Points, in no order, along strands that fork, close into loops and pass close to each other.
Points whose rows are less than 71.3 apart are linked; no others are.
q_826: [  4  -4  -1  -7   0 -14  11   1   8   5   4   4  -6 -12 -10  12  -3  -1
  13  -2  -9   3 -12   2 -10  -5   5   2  -9 -22  -8   0  10  -5   7   3
   5   2 -10   7  12   8  21   0 -12  -1  12   1]
q_169: [-16  -2  20  -8   2  18 -11  -2  -1  14   6   6  13   1   9  -9   7   8
  -9   6 -12  17  23   3  21  12  -8  -2   5  27   8  -7  -6  14   4   3
   2  23  -9  17  17   0 -35   0  -2   9  12  12]
q_119: [ 20  14 -14  -4   4 -29  14   5  13  -8 -12   0 -18 -10 -16   1  -6   8
  19  -6 -13  -2 -15 -10 -10  -3  -1  12 -24 -27   5   4  16 -11  18   1
   3 -21   5 -24  -2  11  56 -26 -20  -6   0  -8]
q_87: [ -1   4   1  -2  -7 -13  -4 -12  17 -11   2   6  -6 -19 -18 -10   9   9
  13   4 -16  -2  -7 -11  -6  -3  -9  11 -12 -22   9   6   7  -3  -5   2
  -2  -6 -11  -3   8  18  25 -16 -21  -3   8  12]
q_265: [-14 -14  11 -11  -1  12  -5  -1   9  12  29   4  12 -13 -13   4   0  11
 -17  -1 -29  17  10   0   9  -2 -12  -6 -33   7 -10   9  -9  -8 -11  -5
  -3   0 -12  18   6  23 -21   4   4  -6  25   0]
q_507: [ 17   9 -13   6  -1  -8  12  13  -8  12  -9   5  -4  14   1   7  -6 -13
   6 -22  -7  -4 -10   9   6  19  -2  -7  -8  12  13  -1  19 -10  41   0
   5  -7  18 -19 -16 -19  17  -4  -7  -8 -17 -17]
q_70: [ 16   2   8 -15   6  -7  20   8  -2   0 -10   8 -12 -18  10  12  -3 -12
   6  11  16   8  -5  12 -22 -14  21  -4  39 -13 -14  -7  -9   6  -4  10
  18  12 -18  14  37   6  -6   7  -7  27  13  15]
q_927: [ 11  -1   5 -18  12 -20  21  13   9  12   3   8 -12 -25  -9  21 -11   8
  12   0 -16  19 -10   8 -18 -15   6   1 -13 -22 -20  -1  11 -10  -1   5
  18   7 -26  21  30  26  23  -4 -13   6  25   1]
q_886: [  5  17  12  13   6   7  -7  16  -5 -14 -31  -5  -8  19  28 -11  19   8
  -5   5  20   2  20 -12  23  17   1  12  39  37  33  -9  -4  24  15  14
   3  14   0 -15  11 -16 -27 -10 -15  15  -9  27]
q_905: [ 14   4  -2   8  -6  -3  13  14 -15 -11 -13  -4 -21  -6   1  15  -4  -2
  -5   2  14  10  -9   0  -2  -8  13   0   1  -4 -14   7   2   9  -2   9
   2  -5   5 -11  -8  -8  12   4   6  -4 -16  -8]
q_753: [-16   3   3   9  -5   2 -14  -8   8 -11 -19   0  12  11   7 -20  22  -2
  14  12  10 -20  10 -10   2  17   4  15  38  10  33 -15  -1  10  13   3
  -6  14  -1  -9  23 -16 -16  -3 -20  20   1  28]
q_627: [  2  11   9  -9   5  -2   3  15   1  15  -7   7  -4 -12  -1  13   4   7
   8 -13 -22  14   3  -1   9  30  -4  -4  -7  16  15  -8  25   1  28   1
  12  17  -8   4  28   0  -1 -16 -26   5  19   8]
q_878: [ -1  24   9  24 -14   4  -2   6  -1 -24 -15  -4 -14 -12 -11 -17  17  25
  -6   1   0  14   2 -27  12   8 -12  18 -22 -10  18  22  12  10  -8  14
 -11 -15   8 -19 -17  -2  23 -26  -7 -18  -2   9]
q_808: [ 16   7  -8  -8   8 -12   1   3   4   7  -9  12   4  22  11   4  -2 -22
  10 -12   1 -19   1  13   1  29   1  -8  29  23  26 -17   5  -1  43  -2
  14   9   3 -12  10 -17 -13   2 -21  20   0  -2]
q_971: [-36 -10   9   8 -15  20 -23 -15  10   2  12   4  26 -25  -6 -14  10  20
  -1  17 -16  23  15 -19  19   5  -2  14 -13 -11   7   4   2  10 -20   7
   1  12 -13  32  25  11 -17  -6  -2  -4  19  16]
q_834: [  3  -5 -10   3   5  -6  22  15  -8  13  -5  -1   3   6   4  23 -14 -14
  18  -8  -1   4 -16  13 -11   9  20  -8   4 -15  -5  -9  27 -11  26  -6
  11   8   9  10  11 -25  17  16   1   0   7 -19]
q_848: [ -3 -12   6  -6   2   2   8   8  -5   2   5  -4  -3 -18   5  14  -9  -6
   5  13   8  11   1  13 -11 -17  15  -2  18 -15 -27  -8  -7   6 -19   3
  14  15 -14  27  22   5 -11  17   7  11   6   2]
q_976: [  8 -12 -18  -6   6  -7   8  -7 -10   3  11 -15   3   6   4  10 -14 -25
  15  -4  22 -17 -10  19 -17 -15  16  -9  21 -17 -28  -9 -11  -9  -8 -12
   2  -4   7   7 -11 -13   7  27  18   7 -18 -14]
q_284: [-17 -18   0 -24   3   4 -17 -28  28   6  37  12  23  12 -12 -19   8  -4
 -12  -9 -26 -19   3   6  -6  -3 -22  -8 -20   2   8   4 -30 -26 -10 -21
 -19 -12 -16  11  -9  29 -20   6   3   6  23   7]
q_768: [-23   2  15   1  -8   8 -20 -16  23  -4   1  10   9 -29 -16 -21  12  29
   5   9 -30  18   8 -18  10   6 -19  16 -10 -14  22   8  -2   7 -19   2
  -3   0 -25  20  26  27  -2 -20 -19   3  24  22]
q_546: [ -1  12  19  -4   5   8 -14   2   7  -9 -19   9  -5  20  18 -23  14  12
  -9   8   4  -4  22   0  19  17 -15   5  29  42  31  -6 -13  21  11   8
  -5  15  -4  -8   1   0 -35  -6 -11  17   1  19]
q_453: [ 26  18   5   1   5   2  10  24 -16 -11 -31 -10 -23   3  35  13   1  -8
 -11  14  28  16   5   4   4  -4  28  -3  53  21   7  -6  -9  25  -1  17
  18  10   0  -3  18 -14 -20   1  -1  23 -10  13]
q_75: [-12   2  11  -2   7  12   9  19 -11  22   2   4   2 -20   2  19  -4  14
   4  -4 -25  34   8  -1  18  19   8  -5 -17   7  -6   0  28   4  11   5
  13  25  -5  25  32  -4  -5  -7  -2  -6  19  -6]
q_136: [ -1  -5   9  -4   5   4   3  18 -16   3   1 -12   0  -2  17  18 -13  -9
   0  15  19  13  14  25  -1 -14  26  -6  33  -1 -26 -12  -3  15 -16  -5
  10  18   1  29  15 -14 -23  27  21  15  -4  -6]
q_580: [ -4  10  23   6   1  26 -11   1  -1   7   2   6  -2 -14  -4 -16  11  39
 -30  -4 -18  33  22 -11  28   3 -24  -1 -21  25  16  17 -10  14 -13  11
  -6   2 -10   4   0  15 -27 -17   3  -8  14   8]
q_495: [  6 -18 -12 -12   8   6   4  -8  -1  14  35  -6  14  21  -7   9 -15 -17
  -5 -16  -5 -12  -2  20 -11 -12 -11 -19 -18   3 -16  -2 -23 -23   0 -23
  -1  -9   2   8 -25   2 -11  25  20   2   2 -18]
q_282: [ 23  16  15   2   7   5   7  23 -15  -8 -26   2 -26  -5  22   9   4   5
 -12   3  14  26  10  -4  12   1   6  -4  29  25   7   2  -8  27   5  22
  15   9  -5  -6  14  -3 -17 -10  -8  10  -5  13]
q_829: [ 12   3 -11 -10   3 -15  -6 -24  12 -11  -4  13 -12  -1  -9 -14   5 -10
  11 -15   1 -23  -8  -3 -11  -6 -13   3  12  -5   8   6 -18  -2   1  -4
 -13 -15  -5 -22 -17  18  12  -8 -13   6 -14   9]
q_468: [-13 -10  -5   1  11 -16  28  23   8  10  -2   0   5  -4  -6  27 -20   4
  19   0 -14  10 -23  -2 -18  -3  19  -1 -22 -46 -24  -5  35 -15   4  -4
   6  10   7  23  15  -4  37  10  18 -16  27 -29]
q_508: [ -8 -13 -30   3  -4  -3  -7 -36   3   5  17  -5  19   4 -11 -20  -4 -11
  27 -16   0 -27 -19 -14 -12  -5  -8   3  -7 -32  -5  -9   4 -28  -6 -11
 -11 -16  13 -11 -18  -9  30  -5   2 -19 -13  -9]
q_57: [ -8   6   9  26  -7  11   6  22 -18   0 -10  -7  -7   0   7  10  -2  17
 -12   7   4  21  -2  -9  13  12   7   5 -20   0  -7   1  32  11   3  12
  -1   9  19  -2 -12 -29   7   2  16 -20  -6 -19]
q_846: [-15   0   5   4  -9  14 -17  -8 -15  10  18 -14  30  40   8 -11   0  -4
 -23  11  13 -18  23  20  14  -8  -6  -1  -5  25   1  -8 -12  -1  -5 -18
 -11   1  17  -4 -31 -20 -29  16  28  -2 -24 -13]
q_583: [  2 -21 -23  -5   8   6   9 -11  -2  23  37 -11  18  18 -15   4 -20 -10
  -2 -22 -16 -13 -12   7 -13 -10 -14 -21 -35 -11 -12   2 -14 -41  -1 -24
  -5 -19   8   0 -32   0   7  14  20 -17   7 -27]
q_37: [ 28  13  -7  -8   1 -13   7   0  -4 -22 -24  -1 -29  -4  13   8   0 -17
  -6   5  30  -7  -9   1 -11 -22  13   0  30   9 -12   8 -27  20 -14  17
   2 -13  -3 -12  -7  19  -1  -2   1  13 -24  13]
q_200: [ 23  14 -32  15  -1 -13   7   7 -12   0 -24  -6  -6  23  10   5  -3 -21
   8 -21  16 -15 -14  -3   1  17  12   0  20  10  19  -5   9  -1  35   7
   7 -17  20 -33 -17 -25  21  -5  -4   1 -37  -9]
q_343: [-19   0  14  17 -10  23 -10   7 -13   5   5  -1  14  -1   4  -6   9  15
 -16   9  -2  20  14  -6  21  10  -5   9 -23  11   0   4  13  10  -4   8
  -5  12   6  10  -7 -16 -14   0   7 -15   3  -4]
q_259: [ 14 -11 -18   1   2   0   6  -5  -6   7  19  -6  -3   8 -18   4 -18  -4
 -17 -18  -7 -11 -12   7 -12 -15 -11 -21 -40  -3 -12  12  -7 -31  -4 -17
  -9 -30  14 -21 -40   8  17   1  20 -24 -10 -29]
q_178: [ 10 -11 -29   6   4 -10   0 -15  -7  -3   6 -13  -9   1 -14   2 -22  -1
  10 -12  11 -15 -27 -15 -22 -22  -1 -10 -24 -29 -31   3   2 -22 -22  -7
  -7 -29  25 -22 -28  11  44  -5  21 -31 -20 -26]
q_649: [-18 -11 -13   2  -8   1 -22 -38  14 -13  20   2  16  -6 -17 -24  11   2
  18  -8  -7 -22  -9 -19 -15 -13 -15  12 -11 -31   0   4  -8 -17 -25 -15
 -20 -18   4  -3 -14  11  23  -6  -1 -15  -4   5]
q_127: [  5 -10  -7  -6   2  -1  -3  -5 -10  -2   4 -14   4  19   9   1  -7 -25
   1   5  24 -19   6  21  -4 -18   6  -7  22   5 -19  -9 -19   5  -9 -12
  -3   0  10  -1 -19 -11 -14  22  18   9 -29  -7]
q_234: [ 24   4 -25  -9   5 -25   6 -18  10  -1  -2   6 -12  -1 -14  -2  -7  -9
  19 -24  -8 -17 -20  -7 -11  -5  -8   2  -6 -20   5   5  -4 -17  10  -2
  -1 -28  -1 -26 -20  19  39 -15 -14  -3 -16  -2]
q_133: [  8   1   3 -17   8 -14  21   9   5  10  -6   6  -6 -29   5  16  -2  -1
  14   5  -7  15  -9   4 -19  -9  20   3  16 -23  -9  -6   7  -3   2  10
  23  14 -30  19  54  17  10  -6 -22  17  31  15]
q_633: [ -3   0  -3   1  -7   0  -5 -16   2 -20 -14  -7  -6  -6   9 -18  16  -9
   9  16  28 -12   1  -8  -8 -22  10   8  40 -11  -1   1 -23  15 -18  10
  -9  -1  -6  -6   7   2  -6   1  -3  14 -15  25]
q_152: [-42 -14  10   9 -16  20 -29 -21  14  -8  11  -1  31   0  -2 -25  14   7
   1  22  -2   3  15 -12  10  -3  -6  17   3  -5   7  -1  -8   7 -20  -1
 -13  11  -7  25   8   0 -22   4   4   2   4  20]
q_645: [-20  -7  16  11  -2  18  -6  14 -21   3   4 -17   8   5  16   8  -6   7
 -10  24  15  20  20  12  12  -5  18  -1  17   3 -20 -13   6  20 -20   3
   6  23   7  26   6 -23 -30  22  28   3  -7  -9]
q_490: [-16  -8   0  -9  -1  -2   5   2  -5  15  14  -4  21   6   8  12  -2 -16
  16   0  -4   3   4  13  -1  11  17  -2   8  -6  -3 -16  10  -5  13  -7
  10  25  -5  27  24 -19 -11  18  -1  12  12   2]
q_542: [ 26  16  -6   2   1  -6  13  19 -12 -17 -32 -14 -28  -1  26  16   1 -15
 -10  15  41   4  -4   6  -5 -17  32  -3  42   9 -12   4 -16  24 -14  17
  11  -8   1  -6   0  -4  -9   5  13  17 -25   7]
q_511: [-11  -4  -7   4   4  -8  22  13   3  17   0   2   7  -1  -6  16 -11   0
  20  -9 -19   7 -17  -1  -2  14   9  -1 -23 -22  -3  -9  42 -15  26  -3
   6   6  10  12  10 -18  31   2  -1 -17  19 -20]
q_791: [ 11  10 -23  19  -4  -4  12   2 -21  -5 -22 -18  -5  14  13   8  -4 -15
   5  -5  24 -10 -16  -4   1   4  18   0  11  -2  -1  -1  14   2  12   5
   0 -12  28 -24 -26 -31  20   5  14 -10 -36 -19]
q_880: [  7   4 -24  19  -1  -2   1  -3 -21  -9 -14 -28  -6  12  17   9 -10 -19
   4   3  38 -19 -16   0  -6 -11  24  -3  20 -11 -22  -5   6   3 -16   3
  -2 -13  28 -14 -29 -27  12  17  31  -8 -40 -26]
q_319: [-21  -6  -6  -7  -3  -4   1  -5  11  17   7  -3  31   3   6   5   6 -16
  25  -1 -12 -10   1   3  -1  28  12   2  11  -4  17 -21  20  -8  27 -10
  11  24  -7  21  36 -20  -9   8 -21  13  22  16]
q_451: [  4  -6   6 -19   6  -4  -8  -8   2  -6   5  -5   0  24  13  -8  -4 -17
  -2  15  19 -19  15  22   0 -18  -4  -7  33  17 -11  -6 -33  12  -7  -7
  -1   6   2   3 -10   6 -32  18  10  23 -18   7]
q_533: [ 30  17   7 -15   4 -21   8   1  11 -15 -23  20 -31 -17   0   0   2   4
   3   5   0   4  -6  -8 -11  -3  -2   5  23   3  10   2 -18  12   2  21
  11  -3 -24 -10  20  31   7 -18 -25  20  10  19]
q_871: [ -8  -7  18 -15   2  11  -7  -6  12  11  14  16   4 -19  -4  -2   0  15
  -9   0 -23  21  12   0  11   0 -16  -6  -7  11  -3   2 -11   7  -6   5
   5  11 -22  20  23  29 -25  -2  -3  10  23  14]
q_281: [-10   6  13   8  -6  16  -7   5 -18  15  12  -2  20  29   5  -6  -3   4
 -29  -3   7  -1  16  17  18   7  -3  -3 -22  33   8  -1   8  -5  10 -12
  -6   2  16  -8 -29 -28 -23  10  17  -8 -11 -17]
q_132: [-21 -12  11   6 -10  19  -6   6  -7  11  22   1  12  -7 -10   2  -3  15
 -22   5 -21  17  10  -3  10   4  -5  -2 -40   0 -12  11  13  -5  -9  -2
  -5   4   4  16  -7   3  -9   2  14 -17  18 -11]
q_810: [ 24  11 -15   7  -3 -10   8   7 -10 -23 -22 -12 -31  -4   3  16  -3  -9
  -9   2  30  -2 -11  -7  -6 -19  13  -1   6   2 -18  13 -10  14 -16  10
  -1 -23  11 -18 -23   9  19   0  12  -8 -34  -1]
q_294: [ 22  12  13 -15  13 -11   8  11   8   1 -21  19 -25 -21   9   9   0   2
   9   1  -9  13   1  -4  -3  12   2  -3  28  10  18  -9   1  12  16  17
  22  13 -22  -4  47  17  -4 -17 -29  22  23  17]
q_219: [ -9   5  19 -15  17  15  -7   5  -4  30   2  10   5 -10  15   5  -1   7
   3  -2 -18  30  22   2  22  17  -3 -12  13  26   4 -13   2  15   9  10
  19  35 -16  27  49   5 -34 -10  -4  16  21   9]
q_761: [ 13  -9   3 -15   7  -1   7   7   0   5  17   4  -3   5  -3  14 -14 -12
  -4  -5   0  -4   3  23  -8 -10  -6 -16  -4   7 -21   3 -18  -6  -1 -12
   2  -2  -3  10 -13   7 -13  22   7   8   1  -9]
q_863: [  1 -19  -2 -14   0  -7  -5 -13  16  -4  23   4  -1 -13 -19   3  -8   0
   4   2  -4  -7  -6   3 -21 -26 -12  -1 -12 -17 -26   7 -21 -11 -26  -6
  -6 -11 -14   9   1  34  10   3  -4  -1   6   9]
q_331: [ -5   4  12  -1  -5   1 -13 -14  19 -13  -7  13  -5 -21 -12 -19  17  17
   3   6 -11   4   5 -11   1   0 -13  12   9  -6  18   4 -11   9 -11   6
  -7  -1 -21   3  10  20  -2 -14 -24  10   8  25]
q_242: [ 18   5 -11  -6   3 -12   3   3  -7   0  -7  -1  -4  14  14   6  -1 -26
   9  -2  17 -16  -2  14  -2   3  13  -6  31   9   8 -10  -2   9  23  -1
   9   3   5  -8  -1 -19  -7  11  -6  18 -18   1]
q_717: [ 10  10  13   1  -5   7   0   7  -3  -2   2  10  -8   3  -9  -8   8  15
 -31 -10 -15   4   4  -1  14   9 -19  -5 -33  22  16  20  -5  -3   9  -3
 -13 -16   2 -21 -25  10  -7 -15  -3 -12   2  -8]
q_777: [  0 -11 -12  -7  15 -16  25  14  11  15  17   0   5   1 -15  22 -21   8
  13 -14 -23   5 -18   4 -15  -9  -7  -5 -47 -30 -22   2  26 -27   5 -14
   5  -7   3  19  -6   8  38   4  10 -20  25 -31]
q_973: [  4   8   7  -7   4  -3 -10   5   7   4 -10  17   6  16   8  -3  10  -5
   8 -11 -12 -16  10   5  11  42 -11  -1  15  39  34 -17   8   3  36  -3
   7  14  -2 -10  14  -8 -21  -9 -26  17  11  11]
q_223: [ -2   7 -11  12  -4  -3  -5 -11   3 -22 -21 -11  -1   5  13 -16  23 -10
  10   9  26 -20   1 -15  -5  -3  15  15  44  -3  22  -2  -8  15   3  10
  -8   0  -1 -23   6 -12  -1  -5 -12  15 -19  26]
q_913: [ -4   2   9  -8   3   1 -13  -8   7   0  -6  11  11  34  11 -20  10  -5
  -4   6   7 -22  14  11  12  12 -16   5  24  33  26  -7 -14  10  15  -4
  -6  10   3 -10  -8  -6 -27   5  -4  18  -9   9]
q_116: [-19  -8  10   8  -7  15 -13   6 -18  -3  12 -22  10  20  12  -2  -4   3
 -23  23  22   0  24  12  15 -15   1   0   3  15 -15  -4  -7  14 -23  -5
  -6   5  15  10 -20 -21 -27  20  27  -3 -22  -8]
q_832: [ -7 -25 -24  -5  13 -10  18  -2  15  19  32  -7  15   6 -15  21 -23  -4
  21 -18 -17  -8 -19   2 -28 -16  -7  -5 -39 -37 -24  -1   7 -34  -8 -19
   7  -9  -2  29 -11   8  30  14  15 -18  20 -20]
q_408: [ -3  22   6  21  -9  -4  -1   2  11 -23 -21  -9  -9 -26 -15 -13  17  32
  10  14  -7  16  -3 -32   8   8  -1  25 -11 -29  14  10  21  10  -9  15
   0  -5  -2 -12  13   0  33 -31 -19 -14   9  13]
q_572: [ 19   7   5  -5  -1 -16   4  -4   6 -16 -17   7 -21 -28  -6  -4   1   9
   4  14  11   8 -10  -9 -17 -21   5  12  18 -18  -7   6 -15  10 -20  15
  10  -5 -26  -5  27  28  14 -15 -18  16   6  25]
q_967: [ -8 -10 -16   2  -6  -4   0 -17   7   6  15   2  15   1 -10  -2   1 -13
  16  -2  -5 -14 -11  -1  -7  -2  -1   0  -9 -21  -6  -4   7 -10   4  -8
  -2   0   5   3  -5 -13  14   7  -2  -8  -2  -4]
q_724: [-11 -15   6  21  -3   6  -2  13 -10  -8   7 -12 -12  -4  -7  19 -23  12
 -16  15  10   7  -8  -8 -11 -14   0  -4 -25 -16 -35   9  13   0 -36   1
  -6  -6  26   6 -21   3  12  12  33 -31  -2 -31]
q_947: [ -4  13  18  20  -9  21  -8   4   0 -14  -3   0  -7 -17 -14 -17  14  39
 -24   7  -9  25  13 -18  22  -1 -21  11 -27   6  14  21  -1  12 -15  10
 -10  -9  -2  -7 -11   9  -6 -18   0 -21   7   6]
q_66: [  9  16  -7  15  -4   5  -7  -4  -7 -13 -17   2  -4  20   2 -16  14  -2
  -9 -12  13 -16   2  -7  13  11  -9  11   5  21  27  10  -4   4  19   4
 -12 -14  11 -27 -34 -13   2  -8  -7  -1 -25   9]
q_124: [ -1 -10 -19  13  -2  -6   5  -6 -15  -6  -6 -25  -5  -2  13  14 -14 -19
   9  13  34 -16 -17   4 -20 -19  32  -8  25 -31 -37  -5   1   2 -31  -2
   0  -3  22   2 -11 -19  16  22  30  -6 -21 -21]
q_681: [ -2  -1  11  -1  -7  14 -14 -12   3  -1  13   5   4   9 -13 -23  11   9
 -39  -7 -13  -6   9   4   6  -1 -19  -5 -29  20  15  18 -21 -12  -6 -11
 -26 -21  -2 -19 -29  13 -20  -6  10 -12   5  -7]
q_604: [ 14  14 -13  17  -9   5   0   0 -13 -13 -13  -8 -10  16   3  -6   7  -2
 -15 -11  16 -11  -4 -12  10  -1  -7   6 -19  13   8  14  -2   1   2   3
 -13 -25  18 -35 -45 -10  12 -10   8 -15 -31  -7]
q_31: [-14   4  12  -4  -4   9 -10  -2   3  13   5  12  20   9   3 -10  13   3
  -5  -3 -14  -2  16   7  20  29  -8   2  -6  27  21  -8   8   0  22  -5
  -3  15  -3   5   9  -7 -22  -3 -13   6  11  11]
q_382: [ 12   2 -14   5   5  -8  13  18 -12  10  -8  -6   4  16  15  17  -9 -25
  16 -10  11  -8  -8  20  -7  14  30  -7  29  -1   5 -14  16  -4  32 -10
  14   9  12   1  10 -34   4  16   0  12 -11 -14]
q_394: [  9  -1   0 -25  10  -5  -1 -15  15   8  11  20   7  24   4 -14  -2 -14
   0  -8 -10 -24   8  18   0   9 -17 -12  14  26  15  -2 -21  -2  21  -8
  -3   6  -5  -6 -12   9 -27  10  -4  20   6  -1]
q_351: [ 13   7  20 -19  17   3   2  13  -3  12 -13  16 -13 -11  18   7   0  -2
   6   1  -4  19  11   4   6  12   2 -12  33  26   8 -14  -2  17  12  13
  26  30 -17   6  44   7 -26  -6 -15  24  21  11]
q_470: [  1 -11   9 -20   3   0  -5  -9  13  -1  13   8   2   6   1 -10   0  -9
  -6   6   0 -10   9  13  -3 -11 -11  -4  12   9  -5  -1 -25   5  -6  -7
  -4   5 -10  11  -2  19 -23  14  -2  16   5   9]
q_123: [  0 -28 -11  -6   8  -9   5  -1   7   5  32  -6   0  -5 -17  18 -19  -4
   9  -4  -5  -9 -11   4 -30 -25  -6  -7 -25 -29 -39   3  -8 -24 -26 -15
   5  -9  -5  19  -9  24  25  13  13 -12  13 -11]
q_513: [-11   9   6  19 -10   1   1   8  -1  -5 -14  -4   0 -18  -3  -3  12  15
   6   8  -6  15  -2 -20   9  17   5  10  -6  -9  14   0  26  10   6  15
   0   8   2   0  20 -13  12 -15 -14 -11  10   9]
q_392: [-17  -4   9  21  -5   8   9  21 -13   2   1  -4  -2  -3  -1  19 -16  11
 -10   9   3  16  -5  -3   1   1   8  -3 -22 -13 -26   1  28   1  -8   7
  -5  11  23  15 -10 -18   6  15  30 -25   4 -32]
q_575: [  7  -9 -15  18   4  -6   6   5 -12 -15  -5 -18 -21  -7  -7  17 -21   1
  -4   7  25  -8 -20  -7 -19 -22   9  -7 -19 -21 -39  11   5  -4 -34   0
  -5 -19  26 -11 -25   7  31   6  30 -27 -21 -26]
q_591: [ -5   9  12  -5   1  10  -5  13 -13  23   5  10  17  24  11  -2   6   3
 -21  -9  -5   1  19  16  25  25  -4  -7 -17  46  22  -6  10  -3  27 -11
   0  14   8  -5 -12 -19 -29  -2  -2   3   3  -7]
q_433: [ 12   9  13   2   5   5  14  27 -18   2 -14   2 -20 -10  11  20  -7   5
  -8   0   5  29   0   9  10   3  13  -7   5  15  -9   0   9  16   7  11
   9  11   1   4   9  -8  -6   0   2   0  -2  -7]
q_740: [-17 -12  -1 -10  -3   8 -16 -25  11  11  34   6  25  19 -18 -27   9  -2
 -33 -12 -21 -18   4   9   0   0 -18 -11 -33  11  18   7 -24 -31  -4 -25
 -27 -23  -5  -7 -23  12 -23   1  13  -8  16  -8]
q_412: [  5  11  -4  10  -8   0   0   2   2   4 -10  11   3  15  -2  -7   9  -3
  -2 -17  -5 -12  -3   2  12  29 -10   2  -6  20  27   0  10  -4  36  -2
  -3  -5   8 -20 -14 -16   7 -12 -16  -2  -8   2]
q_696: [ 16   6  14  -7  -1  -1   6  10  -3   0   4  10 -17 -14 -15   8  -7  19
 -23  -3 -17  21   3   2   5  -4 -14  -6 -34   7  -3  18  -1  -4  -1   0
  -3 -10  -3 -12 -12  21   4 -12  -4 -13   9 -10]
q_619: [  6   1  -8   7 -10   3  -3  -7  -7 -10   4  -2  -6   5 -16  -6  -1   4
 -15 -10  -1  -8 -10  -9  -1  -7 -15  -1 -35  -4  -3  17  -1 -14  -8  -5
 -15 -26  17 -28 -39   1  19  -9  11 -27 -15 -18]
q_948: [ -8 -23  -3 -16   3   0 -15 -23  24  -3  34  10   6  -4 -24 -13   3   2
 -10  -5 -20 -16   0  -1 -16 -20 -23  -2 -23  -9  -7  12 -32 -23 -29 -20
 -16 -21 -15   0 -11  38  -2  -1  -1  -5  14   7]
q_584: [-10   2   9   9  -8   5  -4   3  -1  -3 -13  -2  10  -9   7  -6  17   3
   9  12   1   5   8  -8   7  15   9   8  23   6  19  -9  12  10  10  10
   4  17  -7   1  31 -13  -9  -5 -22   6   6  20]
q_534: [ -7   0   3  -3  -1  -1 -15 -22  21 -21  -6  13 -10  -5 -10 -27  16   4
   7   3   1 -18   2 -11  -9  -8 -14  11  16  -4  17  10 -22   5 -15  -1
 -21 -10 -14 -11 -10  24   0  -8 -10   9  -8  22]
q_78: [-15  -1   4 -10  -3  -3   5  -1  11  14   4   5  13 -18  -2   9   6  -3
  21  -2 -23   4  -3  -5   7  21   3   4  -4  -7  12  -9  21  -3  18   2
  12  17 -16  20  41   2   5  -9 -26   6  29  17]
q_91: [  5  12   4  -4  -2 -18   5   3  13  -3  -7   4  -8 -17 -23  -4   1  23
   7   1 -28   9  -6 -10   3   4  -9  14 -35 -22   7   8  23  -8   6   2
  -1 -15  -6  -7   3  16  40 -29 -21 -15  10  -4]
q_315: [-25  -4  11   3   3  11   5  19 -18  21   6  -3  15  -9  15  18  -6   1
   7   3 -10  27  11   6  11  16  25  -3   5   0 -14 -14  26   4   4   3
  12  34   0  36  33 -21 -14  14  13   4  14  -6]
q_347: [-37 -13   3   7 -14  13 -29 -32  16 -13  20   4  28  -2 -11 -28  18   2
   6   6  -6 -12   7 -14   0  -6 -12  13 -11 -14   9   4  -8  -5 -23 -11
 -24  -6  -3  10 -10   3  -7   1   1  -7   0  10]
q_638: [ 10  17  -1  19  -4   1  -3  14  -6 -18 -27  -6  -9  21  17  -7  20  -3
  -4  -2  21  -9   4  -9  12  23   3  12  28  28  34   0   6  17  22  14
   1   0   5 -26  -5 -20  -5 -10 -14   7 -18  16]
q_410: [  9 -11 -33   1   8 -11   7 -21  -2   7   6 -10   6   5  -9  -3 -17 -13
  27 -18   7 -19 -27  -6 -17 -12   0  -6  -8 -33 -18  -5   3 -26  -4  -9
  -5 -19  18 -17 -24  -5  37   2  11 -19 -19 -20]
q_306: [  8  -4   7  -1  -3  -1  -5  -8   5 -21 -12   0 -14 -21  -3  -9   4   4
   0  18  24   4  -1  -8 -11 -28  -2   6  24 -12 -16   4 -30  16 -34  13
  -2  -4 -15   1  10  25  -2  -4  -2  10  -6  25]

A piece is all that can be reached along the links. How many separate loops has the piece of each point below (a circle has one, a figure eight two, a Y none), and how many tips (points with one link)?
q_768 => loops 3, tips 2
q_127 => loops 2, tips 0
q_319 => loops 1, tips 0
q_433 => loops 1, tips 0

How many points has the smallest loop of links through each point below? Write 0 if it is on no loop.
q_604 => 13
q_649 => 10
q_70 => 25
q_119 => 7
q_905 => 7
q_78 => 6

Name the points in between on the shortest way along the links from the first point to the second, in order.
q_846 / q_681 => q_281 > q_591 > q_31 > q_973 > q_808 > q_242 > q_382 > q_834 > q_511 > q_468 > q_777 > q_832 > q_123 > q_863 > q_948 > q_284 > q_740
q_645 / q_87 => q_136 > q_848 > q_70 > q_133 > q_927 > q_826
q_259 / q_124 => q_583 > q_495 > q_761 > q_470 > q_451 > q_127 > q_976
q_724 / q_234 => q_575 > q_178 > q_410 > q_508 > q_967 > q_826 > q_87 > q_91 > q_119
q_886 / q_976 => q_546 > q_913 > q_394 > q_470 > q_451 > q_127
